Points on a hilly landscape, in no order, each with its height.
A ball rolls from a point to the lowest of its 2 nearest points, and stops where none of them is lower. Distance is the straight distance between rows; heights are no part of it.
<92>: [114 156 104  90 121  89 139 159 121 141 150 126  93 153 108 174  99  88
  92 112 132 162 139 140 129 163 147 106 133 162  95  75 142 160 132 160]  h=37.5
<62>: [ 92 127 133  92 138 151 146 152 152  52 111 150 163  87 100 143  92 157
 127 161  72 157 118 124 112 125 127 163  96 115 168 159 142 108 111 150]  h=52.5
<867>: [ 84 128 101 157 102 212 165 137 123 164  89 108  97  66  87  96 159  77
 136 100 162  99  64 102  50 151 162 176 132 140 137  96  99 130 116 135]  h=30.8
<365>: [126 107 109 156 102 190 189 120 138 170  81 131 137  81  81 121 170  98
 172 108 146  95 105 125  71 161 167 149 138 157 132 107 111 133 146 138]  h=26.8
<351>: [164  90 162  99 152  74  96 168 148  97 180 156 192 126 126 147 160 184
 123 160  80 116 163 116 124 151 126 110 133 111 153 179 160 107 177 123]  h=60.7
<3>: [156  94 167 129 144 106 115  95 157 152 157  93 149 129 113 124 162 143
 180 145 132  76 175 120 143 149 107 149 161 121 124 143 104 136 115  79]  h=39.2
<459>: [ 81 149  93 194  75 210 155 143 106 117  97 116 107  87 162  58 125  80
  74  60 156 102  26 161  97  85 133 152 169 145 114 114 110 132  97 140]  h=22.4
<219>: [173  83 129 162 117 163 193 121 156 169 124 162 161 114  88 131 185 107
 191 130 132  87 153 131  92 175 156 109 140 143 114 119 133 110 179 136]  h=20.8
<898>: [171  98 147 140 152 113 101 145 143 142 125 133 148 116 137  96 172 132
 140 122 134 103 172 136 151 144 102  96 152 137 119 176 137 114 151 161]  h=59.6
<318>: [149 103 166 118 169 135 151 106 157 157 150 111 110 159  83 161 173 124
 203 169 140 116 178  72 122 165 123 155 126  95 125  98 137 116 172 113]  h=16.5
<917>: [115 115 149 157 127 105 124  88 119 123 129 176 137 136 111 126 116 151
 134 155 150  91 132 141 104 108 129 137  94  96 103 109 163 121  91 133]  h=39.1
<175>: [132 118 153 119 135  95 135  75 155  97 158  90 148 153  98 191  83 172
 174 197  86 145 132 120  97 129 129 158 129 109 159 114 122 166 151  60]  h=49.0
<54>: [ 79 172 113 175  72 198 142 146 125 135 140  94  63 100 156  76 130  55
  78  52 171 126  64 124 116 115 125 158 158 126  99  80  99 128  78 109]  h=18.4
<243>: [158 111 108 144 128  92 143 119 124 146 135 176 159 139 119 134 119 143
 114 140 145 119 154 153 101 127 144  75 117 136 101 113 169 134 132 163]  h=33.4
<832>: [ 78 139 120 130 109 129 132 119 123  90 126 166 121 126 167 119  68 148
  94 140 107 148  94 159 138  86  97 145  89 100 107 152 161 113  74 122]  h=47.8
<231>: [108 128 134 115 147  95 112 126 115  82 131 130 140 129 152 116  89 155
  97 135  89 157 127 136 160 112  85 129 103 109 141 167 139 116 105 142]  h=44.8
<227>: [159 113 142  95 159  64 128  89 143 111 171  80 168 177 109 179 102 178
 152 172  64 129 140 120 134 137 122 130 140 128 184 142  94 174 181  70]  h=51.3
<192>: [160 115 119 100 139  62 110 107 109 122 176  90 167 159 130 155 100 170
 113 153  75 149 129 133 165 108 115 120 125 136 185 168  95 170 140  99]  h=53.3
<160>: [144  98 164  81 192 106 128 160 149  82 147 122 151 153  98 169 165 151
 147 155  82 140 161  71 171 153 100 168 128  99 183 164 116 127 186 150]  h=63.9
<221>: [124 115  97 134  72 135 155 119 138 144 102 131 176  76 124 153 100 132
 151 137 133 138  97 191  95  97 149 120 124 175 141 152 127 146  85 100]  h=19.9
<825>: [206  83 129 118 155 104 147 130 146 172 168 117 159 131 125 137 173 134
 162 126 130 111 192 138 159 164 106  89 160 164 142 173 129 127 172 153]  h=57.4
<49>: [ 94 172 136 108 128 105 129 125  91 112 151 142  85 157 135 126  85 111
  78 108 140 168 122 120 167 114 106 133 114 113 107  92 136 117  98 154]  h=42.4
<539>: [161 126 103  77 133 100 172 164 144 125 127  98 143 119 105 181 126 127
 157 141  74 184 155 118 125 154 140 104 133 173 169 148 133 142 174 155]  h=31.5
<706>: [156 134  90  95 109  99 178 161 147 150 137 124 129 122  99 188 120 107
 139 128 108 170 156 144 100 166 159  88 139 184 126 108 149 149 157 161]  h=34.8
<495>: [147 100 155 115 161 124 100 188 142 105 128 163 165 106 137 118 172 160
 124 138 119 129 156 115 140 140 117 105 125 128 148 186 170  86 157 173]  h=62.0
<329>: [159 103 143  91 144 106 152 164 158  60 151 144 191 103  88 180 129 172
 143 171  51 150 146 111 102 146 141 130 118 112 191 169 152 111 188 150]  h=57.8
<207>: [146 126 145 109 139 127 152 131 136 152 147 133 123 153  81 156 152 123
 163 159 136 146 162  91 136 148 150 129 123 132 126  91 138 136 150 136]  h=7.1
<248>: [157 123 161 158 126 127  55 126 120 141 140 160 132 143 138  90 177 152
 129 137 178  78 155 117 150 112 153 118 121 103 101 120 142 115 114 117]  h=34.4
<714>: [105 145 161  99 150 127 137 155 134 129 132 170  97 165  92 183 145 125
 150 156 140 159 147  78 114 163 160 139 102 115 120  73 174 105 170 147]  h=16.6
<637>: [101 141 138 156 103 150 107 124 128 127 112  84 104 120 173  80 111 117
 114 121 115 163 118 148 169  90 104 129 138 128 116 147  97 122  79  85]  h=49.7
<800>: [183  92 156  71 193  56 103 125 129 130 189  99 150 168 125 151 151 161
 127 138  90  91 179 104 182 159  80 142 172 120 161 173 100 143 175 119]  h=57.7
<461>: [160  92 123 164 117 158 147 152 139 149 111 191 168 112 116 106 192 129
 145 129 144  88 140 137  97 151 168  88 129 130  96 125 151 101 178 155]  h=13.8
<269>: [125 123 129 154 120 176 109 170 124 131  97 202 160 118 122  92 178 141
 114 126 176  88 118 125  99 115 189 102 111 125 110 116 173  94 141 158]  h=21.4
<130>: [141 151 117 181 114 161  74 124 104 142 105 162 104 145 149  82 167 119
 112  99 195  88 125 113 130 111 165 107 123 112  80  89 124 136 121 148]  h=30.7
<544>: [171 114 155  93 160  59  75  92 105 136 176  88 133 167 142 130 121 165
 109 151  96  93 165 130 199 123 101 134 155 113 148 166  88 151 139  85]  h=55.4
<147>: [112 133  93 174  87 168 112 135 111 127  91 178 135 118 152  77 142 123
  88 108 174  83  91 146  99  92 167 116 118 122  82 118 145 140 105 151]  h=27.3
<693>: [172 119 117  76 177  80 176 161 133 114 155 122 126 164  94 206 122 142
 138 150  61 176 141  87 132 146 123 118 117 132 191 137 140 149 221 179]  h=36.9
<67>: [ 83 190 130 169  75 209 119 156 119 110 141 138  57 116 189  55 118  85
  53  48 164 127  64 128 134  82 121 139 146 106  84  88 124 101  88 123]  h=14.9
<284>: [141 121 154 161 116 113  53 118 117 115 132 146 131 124 171  83 129 154
 107 130 145  80 132 160 171  85  97 128 127  97 101 172 135 118  89 125]  h=30.5
<536>: [115 107 118 159  90 172 138 126 128 137  86 105 167  64 134 122 118 122
 154 110 140 137  74 185 116  81 124 139 144 176 163 164 102 129  64  87]  h=14.2
<439>: [131 125  93 145 105  89 135  88 119 153 130 139 127 144 138 144  84 129
 116 136 139 137 133 176 115 112 138 101 122 152  89 106 135 168  99 121]  h=29.1
<369>: [ 87 109 140 153 114 141 122  86 149 126 121 161 131 115 109 144  95 154
 150 191 139  99 110 130  54 118 140 164  80  75 106 117 162 118  95  89]  h=43.2
<516>: [ 80 170 139 130 114 161 108 137 112 118 125 152  88 128 139  95 122 115
 100 111 166 137 104 101 138 109 129 142  98 107 100  97 146 102  80 134]  h=44.7
<306>: [182 115 151  90 179  76 103 146 112 136 175 139 140 195 123 163 157 165
 118 157  93 142 172  95 167 152 143  95 124 125 156 131 140 121 219 134]  h=24.6
<101>: [118 148 109 146 124 165 124 112 130 180 115  74  77 137 126  98 153  78
 152 108 172 128 136  93 129 143 134 134 136 129 103  82  89 149 107 100]  h=43.6
<230>: [125 138 163 105 189  64  92 122  99  85 140 146 124 163 144 132 117 163
 106 128 108 128 148 113 171 130  91 135 111  92 144 144 148  97 140 151]  h=40.1
<686>: [ 75 131 133 146 125 210 148 150 131 130  83 159 109  82  90  87 147 105
 126 127 159 101  87  95  72 139 154 163 101 115 125 115 140  97 110 158]  h=30.6
<267>: [119 138  79 126  91 155 131 191 153 149 110 141 109 108 124 139 154  69
 106  84 152 128 125 150 104 174 186  93 153 180  81  91 125 167 140 161]  h=39.5
<849>: [190  90 117 116 144  73 132 109 145 148 156  94 187 111 142 147 129 159
 155 131 104 125 166 164 124 151 105  85 152 171 156 184 131 139 138 113]  h=55.2
<841>: [123 116 133  92 136 146 167 173 152  83 105 166 158  88  85 160 117 147
 143 159  81 154 140 122  95 149 145 131 105 131 155 155 165  95 157 175]  h=55.0
<276>: [103 166 107 132 125 133 102 150 104  98 105 165 113 124 199  74  98 124
  72  89 157 132 108 153 135  97 100  87 108 114  90 152 169  87 105 177]  h=16.2
<288>: [130  89 156 139 125 131 125 107 161 122 125 114 179  95 101 124 141 144
 170 152 122 100 145 141 118 136 114 150 140 127 138 162 117 123 104  98]  h=34.9
<514>: [127  96 135 180 113 143 112 102 147 141  94 120 149  93 138  81 153 128
 157 119 137  70 117 157 112 122 118 135 145 128 114 162 109 128 100 102]  h=29.6
<551>: [ 83 135 152 128 144 170 130 148 146 137  96 164  97 121  98 127 163 113
 158 142 156 125 126  75  84 163 150 151  90  97 113  98 160  88 141 150]  h=25.0
<79>: [ 58 182 132 122 103 162 117 131 111 101 145 182  82 134 179 107  85 129
  79 102 149 141  78 125 138  90 121 159  81  91  94  97 172  87  54 106]  h=46.5
<843>: [153 142 153  84 209  50  88 128  71 125 152 146 104 206 129 171 127 165
  92 134 111 140 148  96 174 142 122 107 115 110 172 118 148 107 205 149]  h=32.3
<154>: [110 115 147 108 142 193 150 156 153 106 118  97 131  83  67 135 151 120
 168 160 125 160 133  83 125 126 131 189 121 127 178 133 107 110 103 125]  h=14.0
<410>: [116 164 118  81 145  67 125 135  84 126 157 120  85 179 132 158  76 116
  66 119 114 175 130 132 158 134 118 110 124 138 123  87 135 148 139 156]  h=39.9
<734>: [ 85 184  96 145  84 167 128 161 118 100 121 157  94 120 200  66  96  87
  46  54 160 128  84 162 128  95 110 106 136 125  74 122 150 104 100 166]  h=9.8
<635>: [136 140  96 166 115 128 136 108 119 153  89 114 120 120 155  84 131  95
 124  85 153 118 129 157 127 129 112  93 154 155  95 135 108 141 124 164]  h=26.7
<428>: [161  93 161  69 228  52 108 148 139  94 176 120 151 185 120 180 148 160
 113 136  67 100 153  80 164 165  84 158 145  89 194 167 100 136 225 143]  h=60.8
<366>: [ 78 117 105 170  78 209 148 113 131 155  87  95 123  57 134 116 120  98
 150 106 152 123  45 152  60  99 141 170 125 145 153 127  90 128  63  60]  h=20.1
<720>: [143 147 116  63 134 109 184 136 151  96 115  62 143 134  92 210 105 131
 187 146  68 187 134 103 123 154 140 143 141 151 187 119 107 159 174 108]  h=26.6
<557>: [167 109 120 137 127  91 134  70 128 158 116  87 162 121 151 126 121 131
 171  97 146 114 143 176 147 126  91 102 159 175 142 161 100 144 101 105]  h=52.9
<187>: [145 143  95 136 120 159 115 147 126 178 127 150  87 158 123 134 163  77
 116  89 190 127 155 114 140 162 177  99 157 150  69  66 103 168 151 160]  h=41.1
<255>: [152 112 104 131  89 106 156  96 151 151 138 136 171 122 114 173 103 152
 163 156 120 140 136 174  90 126 167  98 128 170 126 113 140 161 114  88]  h=24.9
<40>: [109 119 107 201  89 174 136  72 120 155  87  94 120  87 151  82 139 104
 156  93 157  92  71 147  95 106 114 161 135 125 126 123  90 139  75  82]  h=24.2
<702>: [ 88 126 107 199  78 214 145 122 109 121  99 151 115  85 159  60 114 110
  86  95 161  86  37 165 109  55 122 167 127 111 119 144 120 117  71 127]  h=26.2
<791>: [ 76 125 127 128 109 166 136 134 144  97 101 140 139  91 127 111  94 134
 124 154 109 141  99 144 111 105 127 151 100 123 128 151 138 113  75 117]  h=49.9
<634>: [133 133  79 119  95 134 176 165 140 151  89 121 142  81 116 143 129  92
 137  96 133 141 120 164  88 152 155  93 148 196 125 132 134 142 126 164]  h=37.6
<86>: [107 152 142  95 161  65 116 109 102  98 152 118  98 197 119 163  70 155
  92 158  76 166 113 111 139 123 123 133 109 108 154  88 122 152 159 105]  h=43.0
<105>: [108 142 128  88 112 141 165 125 143 104 115  74 148  99  91 171 109 124
 175 146 103 178 124 113 123 131 133 164 131 149 173 121  98 141 106  96]  h=21.0
<485>: [176 130 125  88 156 107 124 156 106 163 161 149 115 179 115 165 155 128
 118 144 139 166 173 100 175 145 155  90 131 151 131 105 140 139 188 163]  h=16.7
<784>: [136 122 122 148 112 108 104  90 123 141 118  89 143 116 173 110 108 132
 133 115 120 143 131 177 170 101  88 119 147 143 127 173  97 139  90  84]  h=51.1
<561>: [126 149 109 203  92 156 131  82 104 142  94 100 101 115 165  63 133  90
 129  70 161  95  99 144 135  99 102 135 153 117  95 120  85 133 101 127]  h=27.8
<61>: [139 165 107 125 124 147 109 112 104 177 127 102  60 168 132 119 135  69
 117 100 180 131 159 114 168 146 140 112 151 134  73  69  85 152 131 136]  h=42.3
<704>: [ 90 130 154 124 134 110 127  92 145  86 142 125 122 143 102 170  75 158
 147 194  96 150 122 118  87 120 123 162  97  91 135 104 148 138 118  93]  h=46.6
<30>: [134 166 146 140 130 101  55 117  90 103 122 163 100 147 216  91  92 149
  80 101 143 109 129 160 180  86  92 108 106  82  98 158 150  77 106 134]  h=23.9
<782>: [114 150 153 121 136 119  96  89 105 131 150  81  78 154 140 111 106 128
 116 151 127 145 140  94 177 105 104 161 105  74 124 107 101 122  91  70]  h=47.7
<264>: [145 120 147 140 144 153 112 109 142 163 121  64 111 128 123  96 174 118
 178 135 147 112 160 105 158 134 117 135 151 138 125 130  89 138 116  87]  h=42.0
<376>: [104 153 131  92 138  92 143  98 108 119 145  74 109 171 129 151  83 127
 115 147  87 178 128 114 165 122 109 151 126 118 148 106  89 153 122  82]  h=45.6
<532>: [129 149  99 131 136 116 109 151 114 137 100 145 110 129 167  98 125 108
  91 101 153 142 142 140 128 139 111  75 124 141  91 141 152 120 138 191]  h=22.2

Where does a ball stop that starts at each point below?
<351> | <207>
<231> | <207>
<376> | <154>
<227> | <536>
<516> | <154>
<264> | <536>
